Points, in no order, along strands that fork, close into loops and pass close to each other.
Points whose rows are less than 89.2 apart are linked; no others are. Some points are linked to none.
J_569: [ 15   2 -15   5  11  -4  -8 -10 -37  14  26  -5  -9  -7 -49 -37  36 -11
  -2 -35]
J_488: [ 35 -12  24   4  22  31  15  38  27  14  38  34  35 -19 -34  -8 -10  -3
 -17 -17]
J_942: [ 22 -11   8  -1  33  27 -22  15  32  19 -17  -4  -7  22 -33   0 -14   7
  12  -2]
J_2: [-13 -19   3  12   4 -12  -3  33 -10 -40  13 -18 -21  23  27  40   6 -16
  53   9]
J_337: [ 15  27 -36  19 -12 -26  33 -22 -27 -36 -37 -10 -44  -1  47 -12 -29 -13
  18   6]
J_121: [-13 -19  21 -18  13 -38  36   4 -47  12  16   8  -8  -6  28  30  21  -1
  18  -4]
J_122: [ 25  27  40   4 -25 -17 -29  14  30  26 -29  17 -18  25   2 -14 -45 -18
 -69  -3]
J_684: [  5 -36  19 -42  -9  20 -14 -33  21  27  -4   5   3  -9   2   5   2   0
 -43 -56]
J_594: [-21 -13   5   0  15   5 -15 -20 -23  -7  22  -6 -26 -49  30  13 -34  26
  32  -4]
J_535: [-16  32  -9  19  46 -48  31  -5  61 -33 -12  14 -70   7   0 -33  -4  26
 -15  39]
J_89: [  1  15 -38  58  18 -17  24 -31 -28  -6  18  22 -21  23  12   8  14  -9
 -21  33]
J_937: [  2  -2 -23   7 -27 -42  -9 -20 -26  32 -24   8  -9 -29   1   1  22 -35
   1 -19]
J_169: [-17  -6  11  -9  24 -10  12 -15 -35  -9   8 -23 -70 -18  35   8 -19  24
  19  -5]
J_490: [-21 -13  14  15  11  19  -5   3 -37 -19  27 -11 -31 -14 -30 -16  21 -10
   4 -21]
J_845: [ 28  14  51  -3 -25  18 -34  22   6  30 -32  43 -16  36 -11  -1 -47   6
 -48 -21]
J_513: [  0  24 -11 -17  21  41  15  19  25   3   0 -16  57   2  15 -15   9  -8
  19  39]
J_593: [ 16  31 -49  23 -18 -39  14 -35   8 -19 -63  -7 -24   0  26 -28 -35 -22
  -7  10]
J_813: [-16 -23  26 -46  -3  20 -14  17  18   0   6 -24   0  46 -71 -32  10  15
 -39 -63]
J_389: [  8   3  29 -15  15  67   2  29   3  10 -32  21  66  -8 -13  11  11 -43
  32   3]
J_91: [ 39  40 -24  -2  -5 -19  28   1   3  22 -16  -2  30  32  14 -33   1 -19
 -38  31]
J_533: [ 15  16  24  15  -8   7  67  12 -32 -21  -1   9  75 -31  17  14  19   4
  60  33]
J_496: [-29  24 -24   6  -8 -21 -41 -17  -3 -10  12 -38 -14 -28  36 -33  -9   4
  19  14]
J_843: [  6  21   7  14   5   1  19  -1 -34 -33  29  -5  67 -24  33  -6  14  26
  53  38]
J_136: [ 30  -9   9   5   5  15   5  18 -13   4   4 -15  27 -19  -5  34   3 -44
  18 -11]
J_993: [ 12 -16   2   7  -6  -8  -9 -15  12  12  17  -1 -20 -20 -37   7 -22  14
 -33 -21]
J_507: [  8 -22 -17 -22 -28  -3 -32  -4  50  16  -6  12  41  32 -11  23  31   1
  15   0]
J_728: [ 12 -31   2  16  14   4   5  27  -3 -16  21  -4 -13  -1  -8  37 -20 -13
  39   0]
J_500: [-19   2 -22 -18  -5 -18  16 -23 -62  38   5 -12  20 -31  33   2   5  25
  37  19]
J_506: [ 21  19   0   5  -6 -51   6   6   2  -5   4  -5 -26 -38  13 -16 -35 -14
 -41  10]
J_80: [-19 -24  21  -6  21  19  -5   9  35 -15  58  10  29  -4   3  16  31   3
  -5   8]
J_59: [  4   8  29  -7  26 -34  34   3 -73 -20  20   0  -2   2  27  -8  13 -10
  17   5]
J_6: [-16  -1 -25  29   3 -44   0  -2  30 -25  13  -8 -38   9  28  -2 -10  14
  -6  37]
J_759: [-13 -28   6 -12  16 -31   6 -35 -16  -2   0  -3 -35   8  34  20  11   2
  -3  -8]
J_449: [-41   1 -11 -23  -7  16 -25 -23   7  20   7 -17 -33  26   9   9  29 -11
 -34  -4]
J_679: [ 11  28  27  34  17   9  34  41 -31 -36  34  -8  24   0  13  -4   9 -33
  27  22]
J_605: [-17 -11  33  -9 -17  69  -8  31  35  -1 -21  28  57   5 -28  28  23 -33
  13 -24]
J_717: [ 29   4   2  19   5   0 -35 -23  21  16 -32  20  20   9  19  13 -10  -5
 -31  -9]
J_630: [ -3   5  11  19 -17  27  41  -3 -35  41 -34  29  41 -42   6  48   0   3
  37   8]
J_917: [ -5  -2 -20  45  17 -32  25 -10 -46 -17  32  17 -47 -10  25  18 -11   2
 -15  12]
J_213: [ -2   1  -1  18 -12  26  36  26 -19  28 -36  18  40 -28  -7  42  18 -40
  62  17]
J_114: [-25 -21 -22  36 -40 -30 -33 -25  60 -33   3  -6 -20  11 -33  -1   1  12
 -13 -12]
J_752: [  7 -15  18 -27   4  58 -32   5   8  47 -40   4  -6  34 -15  24 -16   1
  -5 -20]
J_172: [ -5 -44  21 -45 -13  50  -5  -8  -2  19   0  15  16 -28 -44   3  10   7
 -29 -73]
J_862: [  0  22   9 -30  -9  24  12 -15 -11  35  -6  13  53 -28  26 -18  11 -21
 -17   6]
J_973: [ -5 -32 -21 -25 -35 -16 -24   3  19  21   5   3  20  32 -56  10  35 -15
 -19 -21]
J_637: [ -3  -9  35  -4 -26  -8 -40  18  46  10 -11  24  -9  45 -64 -30 -25  61
 -69 -24]
J_950: [ 34   5   4  -7  10 -18   1 -13   0  30  10   6 -10 -40 -17 -17 -39  -9
 -49 -10]
J_448: [-36   3  17   0 -17  16 -22   9  49 -28   7 -37 -37 -11 -24  -9  -5 -10
 -44 -14]
J_276: [-20   4  27 -30 -16  13 -32   2  23  11   4   2  -9  26 -70 -55  -6  37
 -48 -46]
J_233: [  2 -30  11 -19  15  42 -11  18  36 -33  16  -6  17 -12 -37   9  13  -3
  39 -44]
J_667: [ 13  30   3   4  23  54  60  28  -4  -3  -2  11  63  -3   9 -15  12 -17
  11  33]
J_308: [-35 -34 -10   1 -17 -13 -38 -11 -30   3  -3  -4  11   1  42  27  24  26
  64  16]
J_3: [-31  12 -10 -20 -11  30  -7  27  17  30   2 -30  36 -19  27   9   2  -6
  34  21]
J_279: [ -7  36 -37  27 -27 -15  24 -19 -40 -26  25 -10  26 -20  36 -38   3  36
   6  37]
J_753: [ 15  16 -21  -3  27 -16   8 -15  18  31   6   4 -11  29  -4 -26   2   5
 -53  21]
J_171: [ -7 -13  -4  -1 -13  13   5  52 -22  -2  -6   7  30 -25 -14  27  26 -45
  55   4]
J_946: [-22 -26  20 -25  21  34 -18 -19  25 -19  42 -12  10 -14 -10   1  24  25
  16 -26]
J_826: [  0   3 -19 -26  -3  12 -32  -8  34  18 -18 -29  10   4  30  19 -19  -1
   9  22]
J_95: [ -2  41  -8  15  14   5   5 -60 -39  12  -6  -5 -12 -17  31 -34  12  -8
 -32   4]
J_618: [  6 -22  37 -12 -16  49 -22   9  15   2   8  24   4 -17 -59 -11 -15  11
 -25 -57]
J_219: [ -3 -10   9  26  28   4  15  59  -5 -28  54   0   7 -12 -10   5   0  -7
  39   5]
J_558: [ 19  43 -45  -8 -22 -37  13 -21   4   5 -35 -16   7  17  27 -24  -9 -18
 -11  21]
J_769: [ -5  33  22  15  -2  24  61  39 -16 -23  13  16  68 -30  12   7  11 -34
  30  23]
J_625: [  6 -15   3 -23 -11 -33 -33 -32  38  -8 -40 -25 -25   9 -19 -18  -7  12
 -20 -29]
J_501: [  8 -12  -7   8   0 -12 -15 -22 -23  14   0   7  10 -21 -26  -5  63 -12
   2  -9]
J_310: [-14 -16  31 -38  -5  88 -27  28  29  20 -34  37  31  12 -12  22 -11 -12
  -5 -24]
J_333: [  8  15 -39  25  -1 -16  -5 -18 -27 -32  19  -3  44  -8  30 -20  25  14
  29  31]
J_185: [ 24  13   6  32  30  39 -18  23  28   7  -9 -13 -11 -12 -36 -25 -34  16
 -12  -5]
J_892: [ 28   2  -3   1  41  16   7  16 -10  18   6  -3  12  39 -22  -7  21   5
  17  29]
J_410: [ 31  29 -13  26  40  21  32 -21 -23  15   6  -8   3  18 -16  -8  -4   2
   2  14]
J_651: [-41 -43   8  -5  -2  13 -12  10  30 -28  45   2 -10  32  -9  42  27  -3
  -9  -3]
J_194: [-46  -2  -6  24 -16  -4 -43 -21  63 -35 -22 -11 -38  20 -32  -5   1   5
 -46  -1]
J_524: [ -4  -3 -14  22  39 -56  26  -8   2 -48 -33   9 -96   1  34 -24 -25  41
  26   8]
J_447: [ 23  36  -9 -38 -16  14  75 -10 -47  13 -19 -15  11  15  52  28 -15   7
  15  41]
J_772: [ 14   1 -22   8  32 -47  16 -15 -33 -37 -44 -10 -67   7  48  -5 -36  15
  43  12]
J_94: [ 17  16  -4  16  11 -52  37  10 -92 -34  11  11 -15 -11  31 -13 -19  31
  22  17]
J_534: [ 10   8 -29  10 -28 -59  -3 -30 -15  13 -13  -8 -34 -53   8 -19 -17 -44
 -12  -9]
J_727: [-30 -17 -29  -5   1 -28 -10 -34 -55  16 -14   5   2 -13  51  28  32  21
  35  17]
J_855: [ 13 -20 -36  -6   1 -11 -15 -11  14  24   0 -19   7  26  17  26  12  13
  21   3]
J_581: [ 14 -28  16  -8 -15 -14 -42 -20  23   6 -13 -16 -16 -14 -34   1  -5 -14
 -24 -53]
J_373: [  1  28   5  -6  -7 -40 -16   9  27  21 -20   3 -34  33 -12 -36 -19 -12
 -63  19]
J_261: [ 15 -10  60 -28 -34  37 -40  33  35  13 -14  34   3  68 -19   3 -23  13
 -24 -35]
J_663: [ -3   3  -1  -5  22 -52  -2 -20  63 -16   5   6 -50  -6   3 -16 -15  28
 -28  17]
J_837: [-12 -16  15   7   5  -9 -12  21  21 -36  19 -18 -33  50   7  46  23 -34
   7  -5]
J_471: [  5 -24 -16 -50  -7  -2 -12  11  13   6  10 -20   0  29 -73  -7  36   4
  -7 -47]
J_199: [-10  34 -37  15 -27  -5  -6  -5   0 -15   7 -33  10 -35  34 -42 -29  17
  -2  35]
J_70: [ 17  19 -31  41   8 -42  55  11 -58 -31  23  -1 -36   1   8  -9 -24  27
   7  28]
J_189: [  0   9  -5  18  -7   1  47 -25 -51  45  -4  16  24 -28  11  30   3  18
  18  42]
J_453: [-29 -33 -11  18 -18 -16 -34 -14  32 -21  32   4 -23   4   7  20   1  12
   4   9]
J_305: [ -8 -10  29 -43 -32  68 -31  52  44  15  -9  19  35  47 -19  19 -17  15
 -20 -29]

A tip is a point with one link. Name the tips that can be reached along the links from each point below, in the order of the rows.
J_605 | J_389, J_185, J_410, J_524
J_70 | J_594, J_89
J_684 | J_490, J_618, J_625

A piece is two or more points that can be reached from each other along the links. Count, over all rows, the pieces, the separate loops (a circle has one, a figure eight two, a Y none), the forks (points with three links) and the tips (points with one).
pieces | 4
loops | 0
forks | 7
tips | 15

Name the points in between on the shortest way along the links from the first point to the second, in order.
J_233, J_171 | J_946 J_80 J_651 J_837 J_2 J_728 J_136
J_308, J_651 | J_727 J_500 J_189 J_630 J_213 J_171 J_136 J_728 J_2 J_837
J_305, J_337 | J_261 J_845 J_122 J_373 J_753 J_91 J_558 J_593
J_410, J_373 | J_892 J_942 J_752 J_310 J_305 J_261 J_845 J_122
